Each row is a point on a landscape with many valleys, with its height.
A ball rolls from a point to the lowest of its 2 nearest points, and stops where none of them is lower. Distance is the straight distance between rows; heights are no part of it.
K_79: [ 50  -7 -10   3  11   9   8 -12 -18  22  -9   2  12  18  -8 -24  10  -8
 -33  -1 -16 -20 -33  23  -6  -3 -19 -39  31  10 -18   4   7 -11  26   9]  h=484
K_990: [ 17  12  -7  13  11 -18   8 -28  43 -34  15   5 -15  -8 -38  21  -2  26
  14 -20   5   6  -9 -26  29  48  -7  10 -33  23  -9  24   1  -3   6 -16]  h=332
K_853: [-25   9  13   7   4 -15 -16 -13   9  -9  -9 -19  -5   3 -29  -3  11   5
 -11  11  13  21  19 -19  21  -2   9  21 -12   9   6  25  12   3   8 -15]  h=581
K_792: [ -7  10   2  29   1  25  43  14   7  10 -12   4  19 -17   0  30  15  26
  -8  16  32  32 -10   5  -5   2 -12 -46  20  -7   6 -44   6   0  12  -1]  h=360
K_977: [-34  -5 -19 -36 -28  15  17  13 -19 -19   6  19 -20 -21  31   8  24  33
  24 -16 -32  -7 -10 -16  -2   0  12  12   5 -10  50 -28 -18 -24 -24  -8]  h=687
K_924: [ -9  13 -19  -1 -39  33  -3  -5 -25   5 -21 -11  -6   6  -9 -19   8   7
  -3   3   7  20  54  -7  10 -12 -30  14 -27   9 -41   3 -27  27  24  28]  h=880
K_95: [-16  24  19 -24  -1 -10  11  -7  28 -21  -6  20  29 -18 -70  -5  21  -6
 -26  26  -5  33 -20  24  10  27   9  -1 -15 -38 -19  11   9  14 -20 -12]  h=520
K_905: [-19  13 -24   0 -29  43  15  26 -33 -19  23   5 -15  -7  42  21  -2  34
  19 -38  -7   3 -18 -53 -21   8  -5  -1  11  31  41 -27  13 -23  17   1]  h=161
K_964: [ 13  -1 -17  18 -10  15  -5  16 -33 -23  -6  -1 -30 -16  27  38  -2   1
  19 -49 -19  -6 -28  20 -19  -1 -22  -4  -8 -11   3 -11 -29   1 -12  34]  h=759
K_711: [ 21  15  -8  -3  28  19  44 -32   3  26  16  -5  10 -11 -33  23  -9  32
   0  26  25   6   2   1  -1 -12  -3 -22 -15  22   5   1  -3 -14  11 -10]  h=709
K_823: [ 18  -9 -10  49   8   1  38  -6  18  24   9 -30  -8 -26 -25  28 -30  29
  19  18   7  11  19  -1  -2   9   5 -29  -2  15  13  -9   4  -8  16  -6]  h=694
K_263: [  5 -36 -27 -35 -11  18  41  14 -18   7  36  14 -10  11  31 -12  15  31
  12   1  26  10 -15   6 -23  30 -35 -23 -58  10   4   7  -6   9   6   4]  h=801
K_991: [-21  -1  13 -38 -18 -21  31 -15   5  11  14 -10  -9 -16 -15  -9  20   6
  -4  22  29   8  -1   8  22  19   7 -42 -43 -16   3   7  10   3 -18 -18]  h=748
K_354: [-24 -17  24  10  -2 -38   3 -10  24 -30   5 -15 -34   8   3  -3  20  -7
 -40  -2  18  29 -25  15  -9  -4 -12  16 -44 -25 -11 -19  -6  14   2  -3]  h=757
K_417: [ 56  13  -7  25 -11  31 -11   1   0 -13 -18  -7   1  -7 -21  16 -11   4
  -5 -11 -14 -30 -46  21  -7  -5 -10 -23  46  18 -34   6   5   6  17  15]  h=454
K_138: [  7 -13 -16 -21 -25  10  -2 -10  -6   9   5 -29 -14 -19 -39  -7 -33  -3
  20  21 -19 -13  51  18   3 -10  15   4 -22  -5 -11  32   3  12 -11   5]  h=916
K_894: [ -5  10   4 -20   6  41   0 -28   5 -11   2  -5   3  28 -20 -27  -4   6
   5  21  12  -8   9  -6  35 -14  -8   9 -11  51 -45  32  26 -21  31  -5]  h=409
K_163: [  0  18  -6  23   6   2  23   6 -27  26   6   7  13 -18   8  15  -5   6
  19   6 -17   0  19   3  -2  -4   2  -9   3 -22   7 -22 -51 -14 -22  20]  h=521
K_273: [  6  16   0  25  11 -29 -23  10 -45   0 -15 -30  12   4 -29 -13 -11 -44
 -28  21 -25  -7  -6  17   0  -4  -1   5   1 -40 -17  -2 -43  14 -33  28]  h=590
K_243: [ 17  16  18  -1  -6   1 -24  29 -18 -12  35  43  24  15  18 -16  34  21
 -16 -11  26 -16 -47  -8  -3  26 -34   3  -9  15   5 -14   0  -8 -19  -5]  h=538
K_735: [ 10  27  23  27 -15   9   0  42 -19  -5  18  30  24   0  36   4  36  20
 -13  -7  37  -5 -20 -16  -5   1 -32  -5   4  -1  -1 -43 -19  -8 -23   1]  h=493
K_904: [ 21  -2   0  13  -7 -17  -8  12 -53 -24  -9 -42 -10   3 -19  -3  13 -47
 -29  -7  -2  -9 -33  36 -15 -10 -10  -4  -9 -23 -22  21 -25  15 -28  34]  h=619
K_520: [-32 -38 -20 -23  -9   0  -7  27 -18 -31 -13   2 -26 -32   7  29  21  25
  33 -14 -22  16 -11   6   4  22  34   5  -9 -22  65  -2  -5 -11 -35 -29]  h=662
K_413: [-18  -8 -10 -17 -11   4  -4  -1  45  -5  -2  -1 -21 -39  -8  47 -33  27
  24   5  -6   1  -1  -6 -25 -11  41  31  10 -10  32   7  10  35  -4  -8]  h=823
K_432: [  7 -17 -24 -16 -16  25  -4  -7 -21   2 -11 -11 -11  -1   9 -19 -12 -10
  23   3  -7  -3  35  15 -11 -13  -6  12 -18   6 -25  19 -16  14   3  18]  h=901
K_666: [-25  27  22  25   3 -13  -2  16  31  44  -4  -3  38 -19  -8  -1 -10   8
  -5  19  20  18  22 -26   6  -5  21 -28  35   1  19 -16  23  14  11 -17]  h=234
K_76: [  9   3  -2  16  17   0  -2 -20  46 -17  -1   4   2   5 -17   2   2  27
   4  -4   1  21 -16 -15  23  34   2 -10  -4  31   5   2  26 -17  30 -30]  h=287
K_16: [ -2 -20 -20 -26  25  20  -9 -22 -22  31 -12  14  19  45  21 -35  -7 -45
  16   2   6   0  25  -8  15  19 -10 -27  10   6 -32  43   9  -2  21   6]  h=584
K_494: [-26  23  33  35 -22 -10 -21   5   1   1 -15 -23   5   6 -43 -21 -10  -8
 -31  28   7  22  39 -14  19 -16   1  16  -6  -1 -22  17  -1  12  14   9]  h=549
K_44: [ -8  15 -12   4 -14  45  22  16  -4 -15 -12   4  11  -8  22  30  20  32
 -11  -2  26  32 -12  -5 -17 -20 -26  -8  21  16   2 -48   4   3  15   6]  h=313
K_624: [ -9   5   6 -14  10   2  -6 -10   0  -5  -4 -16  25  -4 -69  -9 -10 -41
  -9  22   2  16  23  -6   4  -1  20  15   8   1 -11  49  22  15 -12  -7]  h=547
K_129: [-21   6  11 -35  33 -26 -15 -28  35 -16   7  12   3  -6 -42  10   5 -12
 -26   0 -19 -11 -18  -2   0   2  18  24  24 -25 -18  11  26  13 -25 -10]  h=460
K_182: [-26  -5 -18 -14 -30  10  30   0  17   3  -1 -20 -23 -42 -17  22 -11  39
  11   7   6  26  25 -26 -16  -4  17  19 -10  14  31  -3  -9  28  10   2]  h=840
K_630: [-31 -24   8  36  11 -10  21  14 -18 -14  10 -20 -19   5  21  19   7  10
   6  13  28  17  14  -8   4 -23   4  33 -31  13  30  -8 -27 -25 -10  -5]  h=172
K_662: [-27 -19  11  39  10 -12  36  27 -34   0  14 -11 -24  23  48  18 -12 -11
  -3  -6  28  -3  19 -18  -8 -34 -23  22 -13  -1  15 -26 -41 -32  -5  20]  h=266
K_657: [-10   4  29  -1 -21 -17  18   2  41  20   9 -37  18   9 -14 -24 -46 -24
 -17  34  27   4  28   1 -10  -3  31 -11   1   6 -18  26  51  19  11  -7]  h=395
K_541: [ 22   6  13  -2 -10 -15  20  -9  -4   4  45   5 -18  -9  25  12  14  28
  16 -23  -4 -58 -16 -38  -1 -11   5  -4   9  21  31 -20   1 -20 -22 -18]  h=604
K_859: [ -2 -21   1 -62  -7  -8   1 -13  27   4  28  12 -22   4  22  -2  11  31
  -3  13  15 -36   5 -30   8   4   8   4 -11  19   9 -10  19  -7 -29 -24]  h=550
K_426: [  8  23   7  -1  -2 -25  44 -24   0  28  33   6 -10 -10   4  13   4  29
 -19  -5   6 -24   2 -57 -13 -11  -6  -6   5  16  30 -33 -21  -5  -1  -7]  h=632
K_709: [  0 -27  -4 -18 -41  18  15  28  -6   4  26 -11 -37  -4  48   6  -4   8
  29  10   9 -30 -27   8 -33 -42  -5  -9 -21  -7   0  -5   5   3   0   6]  h=706
K_52: [-47   8 -11 -65  -6  37 -26   6  -7  -9 -21  28  14   1  33  12  17  13
  36  -2  11  13  42  -7  11  30  11  22   6 -11  -6   2  -2   9 -26   4]  h=724
K_565: [-23 -19  17 -38   1  -4 -21  -8  40 -15   1 -14  -9  18  20 -16  10  17
  -7  11   8 -12 -10  -9  12   3  23   8   2  17  -7  -2  50  -6  -4 -23]  h=509
K_277: [-35   5   4   5   9  28  18  -5  -1  -7  21  -2 -28  24  57  18 -12  11
   7 -26   8  10  -9 -12 -15 -10 -31 -16  -7  27 -16 -28   9 -20  29  20]  h=351
K_168: [ 16  -9  -4  10  20 -33  15 -10 -19   1 -14  21  -3  -3 -19   9  16  -2
 -44   7  -7  26  -6  16 -15 -16 -15  23 -26 -27  28 -17 -45   2  -4   2]  h=693
K_68: [-16  -1  15  -3  25   6  15 -19  44  -7  17  21 -15  11  44   8 -13  10
   4 -23  -5  16 -31  -7 -18  11  -8 -12   0  11   4 -41  12 -17  33   4]  h=295
K_686: [-29 -27  -1 -13 -37   2  17  26 -12 -20  25  -2 -48 -12  52  13   4  22
  21  -4 -28 -25 -30  -1 -17 -33  -1   2 -20 -17  29 -23 -13 -21 -11  -1]  h=714
K_45: [-19   4  22  39  32 -42 -15   3  49   4  -6   0   9   4 -11  -3 -32 -36
  11  -6   8  13   7  -6  11  41  12  -3  10 -19 -24  12   8  10   9   1]  h=615
K_959: [ 30  -7 -41 -22  -3  10  -3  -9 -39  21 -15  -7  11  -7 -17   1 -15 -10
  -5   2 -43 -14  -9  44 -21  -5   8  -9   7 -39 -13  15 -34  32 -12  36]  h=773
K_562: [-15  17 -22 -23 -42  13  10  -3   5  11 -10  -4 -12 -28 -13   4  -9  21
  -4  -6   2  17  42 -27 -15  -1 -20  21 -15   3 -10 -15 -31  49  10  25]  h=858
K_381: [ 12   2   7   3  41 -27  21 -20  -3  12  -7  33   6  11 -13   6  15 -11
 -47  -5  -7  18 -38  32  -9  11 -22 -11 -10 -37  -2 -16 -36  -9  11  18]  h=713
K_906: [-44  13  26  24   4  -3  45  15   5  -5  13 -11  -7   4  45  20 -18  17
  -7   4  32  -3  10 -28 -21 -34  -2  28  16  16  -2 -34 -19 -12  13  17]  h=358
K_952: [ 18  -4 -10   6 -15 -25  23 -20  26  27  24 -19 -25 -21 -21  17 -18  36
  -3  -6  -4 -19  27 -52  -2   0   6  -1   7  30  29   1   2  13   8 -18]  h=657
K_386: [  1   4   5   1  18   1 -14 -20 -14   3  -9  -2  -1  20   7 -16  20  -9
 -26  -8 -15   0 -21  10  15 -23 -17 -33  21  18  -3   2  32 -29  34  -5]  h=512
K_779: [-28  25   7  46  -4  -5 -33  18 -22   0 -21   5  -2 -11  16  12 -16  -7
  28 -28 -22   3  49 -15  23  -6   7  33  25   8  17  -7 -34 -11  -7  23]  h=399
K_107: [ 29  18  11  69  -8 -24 -36  22 -15   9 -14 -31  18   3 -12 -15   9 -18
 -15   3  10 -11   5 -25  27   2  -1 -19  39   4  -1  -4  -5   0  -4  -8]  h=506
K_222: [ -2  10  15  -8  10   6  33 -28   2  23   9 -13  14   7 -38  -9   8   9
  -8  51  23  21  11  14  20 -12   7 -20 -32   3   0  15  15 -17  10 -18]  h=725
K_997: [-11   1   9  -2 -17  45 -16  15  -3 -19  -2 -12  14  24  15 -29  10  12
  17  24  34   5  14   8  15 -13 -11  14 -29  36 -28  10  25 -14  14 -12]  h=346
K_351: [  3  21  15   1   0  18  -1  11 -17 -16 -21  -8  33  -5  -6  -3  33 -16
 -22  12  39  28 -23  28 -14 -18 -10  -9  12  -9 -17   0  13   8  -4   1]  h=588
K_866: [-18  29  32  46 -12   0   2  27   3  -1   7  11  15  -3  44   3   9   9
   7  -6  13 -14   5 -19   5 -18 -11  12  22   1  -6 -51 -22 -17  -8   6]  h=435
K_834: [ -2 -39  -5 -29 -25  -8  23  15  19  -4  20   3 -24  -2  14 -20  11  16
  14  18  10   1  12  10   1  20  -7 -11 -58  -9  13  -5  -3   3 -11 -16]  h=776
K_588: [-31  24  11  -6  16   3  24  -9  29  25 -11   0  28 -15   7   5  15  20
 -23  28  27  38 -18 -20  -8 -10  14 -24  27   6  25 -36  24   3  26 -22]  h=315
K_216: [-28  -8 -15 -50  12  52  -9   8 -10   7   0  36  27  30  45  -9   7  13
  42  11  29  10  23 -27   6  20  18  25 -10  24  15   8   0 -15 -10  -1]  h=691
K_514: [-12 -17  10  44  28  -7  12  -3 -13  28 -14   9  -7  19  -7 -16 -13   4
  21  38  -9  33  47  10  29 -11  11  -2 -15  -2  31   5 -17 -41  28  -5]  h=739
K_461: [ 44  30   7  37 -16  19 -18  11   1 -16  -6  26  25 -11 -21  -5  14  14
   7 -26 -15 -26 -26   8  24  36 -18 -18  27  17 -25  -4  -8 -20   2   5]  h=421
K_751: [  3   3  -1  27  30   9  -5 -22  -6  29 -14  42  10  27  14 -14 -19 -10
  15   3 -36  16  35   3  30  -2   4   4  10  -1  19  -6 -23 -34  30   6]  h=717
K_436: [  4   2  -2 -19  29 -16 -13  13 -31   9 -12  28  31  -6  27   2  13 -30
  14 -12  -1 -14 -10  22  -7 -17  10  21  11 -18  27   0 -22  -9 -38   0]  h=650
K_127: [-23  -2 -16 -85 -29  23   1   4  -4  15   6  28  -7   3  29   6  25  27
  12   8  16  -8  50 -29  21  39 -11  -8  -4  -4 -13  -5   0   9 -20  -5]  h=751
K_529: [ 13  32   6 -12 -11  -2  -3 -12  10  15  15  -8  16 -21 -23  -3  -8   7
   1   7   8 -42  10 -21   8 -21   0  -2  19  13 -27   2   8  13 -20  -2]  h=540
K_210: [  0  12  -2  47 -13 -15 -49  23  -7   2 -30 -15  14 -18  -7 -13 -16 -20
  13  -8 -21  -7  33 -10  16  14   7   9  31  -3  -4  -3 -17  15 -14  10]  h=455
K_128: [  3   3  -2 -36  -5  -5 -21 -21 -25  20   7 -23  -5 -10  -9  -8  -1 -14
  -2   2 -11 -48  12  -5   2 -37   7 -14  27   6 -16  14  23   6 -20  -1]  h=574
K_18: [-36   9  38  12   7 -22   2   1  44  25  -2 -29  12  17   1 -16 -20  13
 -12  23  22   8  23 -12  11 -10  39 -14  24  22   3  12  57  14  27 -29]  h=327
K_824: [-15   7  15 -23  12 -25 -18  -4  22 -25  -9  37  23  -4 -57 -13  20 -33
 -30  10 -23   8 -10  13   6   7   4  33  14 -43 -22   3  -9  16 -27  -1]  h=490
K_614: [ 17   4 -24 -12 -24  21   7 -14 -20  28  -4 -20  24   6 -50 -21 -16  -6
   6  31 -29  -7  46  12  17  13   4 -25 -20 -18 -31  25 -16  12 -13  15]  h=929
K_451: [ 10 -36  -1  11   8 -24  -9  27  24   1  -8 -12  -3  -1  36 -18 -24 -45
  19  -8  12   1 -14  19 -27  21   9 -17   2 -24  -4   4  15  21   1   1]  h=669
K_20: [ 40 -12   4  29   2 -19 -11  -4  -6 -10   6  -6  -5  18 -18 -29 -10 -33
 -14  -1 -30 -43 -16   3   1   3 -14   3   8   5 -38   5 -22  -2  -9  11]  h=352
K_592: [ 20 -27 -12 -10  18 -13 -17 -13  23  -9 -12  21  -8  21  10 -25  -6   2
 -25  -9 -27  13  -2   4  -5  -8  -1  33   8  18  33 -11  16  -5  40 -17]  h=674
K_231: [-32  16  14  -7 -11  -3 -14  20   5   4  -9  25  -1  -1  19  -8  12  -2
  18  -4  32  23  28 -37  20  23 -13  15 -18 -10   2  -7 -32  21  -7  14]  h=345
K_197: [-62   6  23 -26  48 -20 -36 -28  30 -25  -8  -1  -5  18   5  17  -2  -2
  -6 -10  -7  -7  -7  -2  15   1  36  33  22  -2  -8  13  25 -10 -16  -4]  h=422
K_665: [ 17  18  16  57  12 -24 -24  10  28   1  -6   1  30  10 -21 -16  19  -2
  -7   5  10  -3  -1 -21  30   6  14  16  35   6   6  11  21  -2  -4 -38]  h=548
K_130: [ -8  -8   9 -20  -6   2 -28  10  39 -18 -19  24  14  18  -5 -39   6 -15
 -12   6  -2   0  -1  -7  18  22  -7   2  21   2 -27  -5  40  -1  17 -18]  h=554
K_148: [ 17  13  11  16  40  20   4 -26  18 -13   6  34   7  25   5   2  -2   5
   3 -12   0  15 -22   6  14  27 -22  -8   1  20 -15 -10   7 -34  31  -2]  h=239
K_619: [ 15 -12 -13  30 -10  -5  54  -7  24  24  21 -20 -40 -21   2  32 -40  37
   7   4  -6 -11   9 -27 -24 -11   0 -18   9  23  17 -21  -7 -10  31   6]  h=677
K_998: [ 40 -19 -16   7 -22  18   1  21   7  -3   5   2 -28 -14   4  33  -4  17
  21 -21   6 -11 -52   6 -27  13 -14 -40  -2   4  12  14  10  17  25   4]  h=788
K_335: [  3 -19   2 -80 -16  -5 -14   0   0 -10  10   2 -21  -2   0   2  28  17
 -11  30   7 -30  20   2  26  25   6   3  -9  -6 -18  12  30 -20 -38 -36]  h=585
K_728: [ -3 -20 -10 -52 -35  27 -22  19  -1 -34  -7   0  -9  -2 -11 -20  20   4
  21  16  -2  -6  20  23  16  23   1  12 -23  -7 -22  28  28   5 -20 -11]  h=617
K_827: [ 23  13 -21 -16  -7  15   7 -17 -29 -11  -8  33 -11  -3  18  30   4  -1
  -1 -58 -49   6 -15  34 -17   2 -15  18 -11 -24   8 -19 -47   4   5  36]  h=743
K_560: [ 14 -23  11  10  -6 -18   4  19   9 -27  11 -18 -18  11  16   3   6 -17
 -35  -1  41   9 -34   9 -40  -9 -28  18 -36 -13 -16  -8   0  28  -4  -1]  h=781
K_48: [  7  -9  14  -5 -13  10 -12  12 -24 -11  16 -15 -19  12  44  -9   8 -10
 -15  -1   2 -26 -32  29 -22 -65 -21  10 -13   1 -20 -12  11  -5  -8  11]  h=675
K_935: [-44   5  18 -16 -17  14 -31  32  23 -13 -11  10  11  12  23 -26  16  17
  11  14  36  19  19 -26  15  11   8  25 -15  17  -6 -10  10   4  -2  -7]  h=212
K_612: [-14  -2  -6 -46  27 -14 -24  -5 -17  12 -18  18  22  -9   1   0   6 -30
 -10   2 -20 -10  11  22   4 -15  19   6  31 -33  14   4  18  -1 -28  -9]  h=624
K_232: [ -5  -7 -17  15   3 -11   0 -29 -34  30   2 -34 -36   1 -18  -2 -19   0
  -3  -4 -25  -6  42 -17  13 -26  -4 -18  -7  27  10  16 -12 -12  26  17]  h=247
K_201: [ -2  17  26 -24 -15  -4  -1  -6  16  -4  17 -16  12   4 -29 -20 -11 -20
  -9  21  23 -42  14 -11  15 -24  15  23   2  16 -48  33  27  13 -28  -8]  h=501
K_766: [ 25  -1 -13  -1 -28   8  -5  -3  29  -6   4  -5 -28 -29 -20  42 -23  12
  32  -2  -1 -24 -33   3 -21 -19  17  -5  -3  -5  -1  13   5  29  10   1]  h=805
K_714: [ -8 -29 -17  15   7   3  10  26  10 -18  -1  -7  -9 -25  26  22   4  19
  33 -14   1  20 -23  -7 -16  15  23   5   4   5  57  -6  13  -8   1 -24]  h=635
K_547: [-43  -6   9 -10  29 -16 -17 -25  69 -35 -11 -12 -16   0 -18  19 -17  13
   1 -14  -7  23 -17   7   0  21  33  35   5  -3 -12  20  36  23   9  -4]  h=375
K_769: [-16   8   9  -5   5 -21   0   6 -14  39  -1 -10  19 -10  13 -15  -2 -20
 -11  21 -22 -17   7  17  -6 -42  23 -20  24 -29  18 -21   1  -6 -27  -2]  h=592
K_248: [  7 -10   2   1  -5  16 -20  19 -48 -20  -1 -27  -7  20  24 -13   1 -46
 -16 -16  12 -15 -29  29 -22 -29 -27 -10  -2   3 -43  20  14  -1  -7  17]  h=647
K_886: [ 42  -9  11  16  14  -8  26  -8  30 -14  16 -11  11 -10 -39  -1 -12 -10
   8  20  18 -12 -22  31  -8  12  16   9 -20  -2 -28  28  12  -2 -19 -15]  h=404
K_491: [ 17   8  17  20  -6   4   2  40 -37   5  -9  11  30   9  15   4  36  -7
 -38   5  54  13 -24  12  -7  -5 -36 -23  -3 -17 -14 -19 -27   8 -13  13]  h=546
K_162: [ 41  -8 -21   2  -5 -14 -10 -25 -21  10   0 -14 -24   3 -35 -21 -13 -11
 -17 -14 -26 -34  20 -26   3  -1 -20  -6  -1  24 -14  24 -19   5   9   7]  h=303
K_965: [ 13 -12 -20   8   3  14  -5  14   4  19 -32  -4  24   5  29 -14 -15 -32
   3  -1   2  26   9  28 -22  -1   0 -14  14 -15  -9  -7   6  19  22  12]  h=634
K_115: [-36   7 -12 -35  35  29  -4  -8  -6  14  -7   2  24   8  32   7   5 -14
  37  -4  45  26  -2 -18   1  13   9  -9  -2  14   2  22   7  -1   8   8]  h=651
K_418: [ 22   3 -41 -12  -3   9 -10 -21 -50   5 -23  19   6  -1 -18   3   4   0
  -3 -27 -57  -1  11  31   1   6 -13   6  -8 -23   2  10 -54  11  -6  32]  h=758
K_511: [ 19   4   3  41  10 -12  -7   4 -20  12 -25  -5  19   8 -25 -11   8 -10
 -41  28  -5  23  16  18   8 -33  -5  17   6 -14  12 -20 -20  -9   5  -4]  h=670
K_165: [-22   7   3 -44  -7  -6  -8  -9 -16 -28 -13  -2   7  -9 -58  -8  14 -54
 -25   4  -8  18  -1   9 -17   0   4  17  -6 -31 -28  32   1  33 -27  19]  h=526
K_15: [ 16  -3   6 -31 -21  -8  25   5  11 -12   0  14   6 -25 -58  -8  22   1
 -28  13   4  18 -29  45 -10  31  -4  -1 -31 -43 -11  15 -12  23 -13   9]  h=545
K_748: [ 30   1 -33 -21  -8  28  -2  -8 -46  -4  -3  25 -13  12  28  18  -4   4
   2 -53 -40   0  -8   2 -14 -11 -17  20   0  18  32 -18 -14  -4  21  13]  h=726
K_179: [ 34 -19  -5   6  -2  -7  26 -20 -12  12   9 -35 -14   5 -39 -13 -21 -15
  -4  28 -15  -2  -5  47  -5   8   7 -41 -33  -9  -9  34  12 -14   5   5]  h=803
K_628: [-10  27 -15  24  -8  16  -1   4 -47  -5 -19  -2  -7 -13  17  37  -4   6
   5 -33 -16   5  25 -23   4 -32 -15  30  17  23  22 -22 -30 -10   4  18]  h=349
K_883: [  3  23   2   9   9 -25 -16  -7 -19  30   6  -9  15 -15 -19  -7  -4 -15
 -16  13 -25 -14   5  -1   9  -5   4 -26  13 -31   1 -11 -33   8 -30  11]  h=557
K_132: [ 20  -1   2  39  38 -22  12 -24  18  -5   7  -4   2  -8 -59  11 -14   6
  18  15  -3  10   4   8  26  22   9  10 -32   5   0  35  -9 -23  -3 -19]  h=370
K_757: [-22  -7  19 -15  26 -42  16 -29  19  -3   2  12  -7  14 -12 -15  20 -23
 -40  14   6  28 -30  24  -6   9  -6 -14 -38 -38  -5  -6  -9  -1   4  -5]  h=734
K_159: [ 15  -2  -3  53  23 -10 -12  24  -6 -10  -6 -17   9  -8  26  29   4  -2
  21 -30   9   7 -16  -7  -4   0   6  -4  25  19  35   1  12 -11  -2 -25]  h=609
K_689: [-15 -18  10  49  19 -47  -6  11  32  -1  -9 -28 -19  -2  22   7 -20 -29
  -3 -21   4  18 -11   1 -12  19   8 -22   4 -15  -3 -10  10  16   9   2]  h=645
K_11: [-14  28   7  44 -13  -6 -38  16 -21  12 -12 -49   6  -9 -37  -8 -34 -12
   0  13  -7  -4  53 -17  19 -11  12  12  13   4 -14  15 -25  20 -18  23]  h=503
K_74: [-17 -10 -30  -7  11  -6  14 -15 -50  15  -6 -24 -31  -9  12  19  -5   1
   5 -21 -19  12  25 -20  -5 -33  -4  12  -6  29  41  11 -16 -10  17   8]  h=298
K_656: [-19  -2 -21 -16  29  35   8 -33 -16  21  -2  11  19  24  38   9  -6  -9
  43 -23  -4  12  20  -1   9  14  -8 -34   3  15 -13  30   5  -9  28  15]  h=618
K_777: [ 26  -9  -1  16  16 -32 -10 -10   6   2 -16   3  13  -6 -21 -12   7 -12
 -30   1 -24   0 -15  19  -5 -19  13  15  18 -15  23   1  12  -2   2 -23]  h=649
K_226: [ -8  19 -11   3 -18  41  24  25 -21 -26  22  32   0  10  43  18  13  32
 -15 -26  11  20 -30 -33 -27  11 -25   5   4  17  20 -64  -2 -11  14  11]  h=243
K_177: [ 35 -11  -6 -16  -6  17  11 -15 -16  18   7 -15  -9  -6 -31  11 -12   0
   9  17 -24 -27 -30  57 -19 -20  17 -36  -7 -23 -11  30  -4  -2  -4  23]  h=790
K_260: [ 12   1 -17  22  10   7  16  18  -5   9   1  22  12 -14  22  10 -11   0
  57 -12   4   3  29   2  -7  42   1   3 -10  -8  15  -9 -46  -3 -15  10]  h=480
K_854: [ 18   5  -9   3 -19  25 -28  25  13  -8 -33  16  33   1   5 -39   6 -24
  -2  -4 -11   4 -10  15  -2   6 -12  -4  42  -2 -28  -3  24  20  21   1]  h=594
K_445: [ 17 -26  -2 -35 -21 -34 -20  -1 -31   7   6 -35 -20  10  -6 -27  16 -44
 -25  -4  -4 -36  -7   4  -8 -17   6 -30  12 -16   2  31  29   5 -22  -3]  h=608
K_131: [  1  -4  -1  27  18  -6  -2 -25  43 -26  -8  -7 -22  -2  -5  26 -16  22
   5 -19  -8  21 -16   2 -10   2   9  23   7  18   5   4  19   6  32 -10]  h=331
K_433: [ 34 -15 -23  16 -19  21 -19  25 -21 -14  -8   4 -20  -5   8  29  -2  12
  20 -39 -22  -9 -59  47 -14  14 -20 -34   8 -13   0  21  -8  -1  20  31]  h=775
K_581: [ 14  -4  -7  -3  10  -9  17   7   1  30   7  35  10  -4  11  -7  -5  -3
  26   6  29   5  28 -38   3  34  -2   3  -9   2  31   0 -35   4  -7  -4]  h=431
K_901: [ 15  14  17  30  10 -29 -21  -3  42 -13  -2  26  15   4 -20  -5 -11 -12
   6 -11  -2 -24   4 -26  17  31   3  28  28  -3 -22   5  -4   6 -15 -17]  h=579
K_702: [ -8 -14  23  -6  -3  -9  -3  -8  65 -18   3 -15  -3   0  -4   6   3  13
  15  15  11   1 -34  20  -1   5  41  -1   3 -12   6  10  58  10  -8 -38]  h=468
K_587: [ 28  11   6  41   6   1 -26   2 -24 -31  -3  14  -2  11 -32 -12   9 -16
  -8 -30 -43 -24 -25   7  20  31 -27  -5  16   9 -35  11 -30 -22   0  22]  h=389
K_536: [ 16  -6  21  36  15 -12  12  -7  52 -13  10 -21  12 -11 -16  14 -16   7
  11  25  12  -4 -21  36 -14 -18  35  32  -2 -20  -5  11  28  10 -13 -24]  h=434
K_368: [  7  10  22  -1 -33 -15   1  18  40  15  16 -29  17  -7 -24 -16 -51 -21
   0  33   8 -30  28   5  13   4  31 -10   4 -13 -35  17  30  22 -30  -2]  h=447
K_566: [-18 -12 -19 -36  17   3 -21 -19 -28  10 -16  -3  -1  23  12 -20   9 -36
 -10 -19 -17   4   6   5  10 -18  -7 -21  11   4  -6  23  24  -3  26   9]  h=544
K_942: [ 39  10  19 -12   6   6 -18   6  -9  -9  46  41  11  13  29  -3  18  29
  -2 -29   2 -49 -43 -12 -12   5   1  11  11  27  25 -22  14 -20 -21 -21]  h=573
K_540: [ 19 -12 -17 -33 -15   9  -9 -10 -16  -8  19  39 -26  16  24  -8   3  18
  -4 -34 -41 -13  12 -18  -3   3   4  24  -5  15  44 -35  -3 -13  15  -5]  h=705
K_826: [-27 -15 -16 -52 -19  28  27   1   1  22  17  13   7  23  41 -22  25  19
  15  15  23  14  18 -24   4  15 -19 -13 -43   9 -14  -4  -3  11  11   7]  h=780
K_975: [ 23 -17 -13   6  34  14  -2 -22 -15   3 -16  35   7  35  25  -9 -11  -6
  -3  -8 -45  16   9  30   2 -21  -5  32   4  21  35 -18   2 -41  36 -10]  h=696
K_193: [ -3  11  24  34  24 -24 -26  17  14   3  -7   9  27 -11  18   1  18  -2
  23 -11  13  -3  -6 -10  19  13  18 -11  36  -1  26  -4  19 -16 -16 -32]  h=580

Call two points neighbours if one is among the 2 nearest of the other. Go from one point of each pair to the other, from neighbour to neighbour, staying as low as possible. Name the highest point that can't be avoided.
K_665 / K_148: K_853
K_76 / K_630: K_906
K_905 / K_666: K_792

Where does a ball stop that starts at each point below?
K_127: K_232
K_854: K_76
K_445: K_232
K_853: K_76
K_728: K_76
K_15: K_76
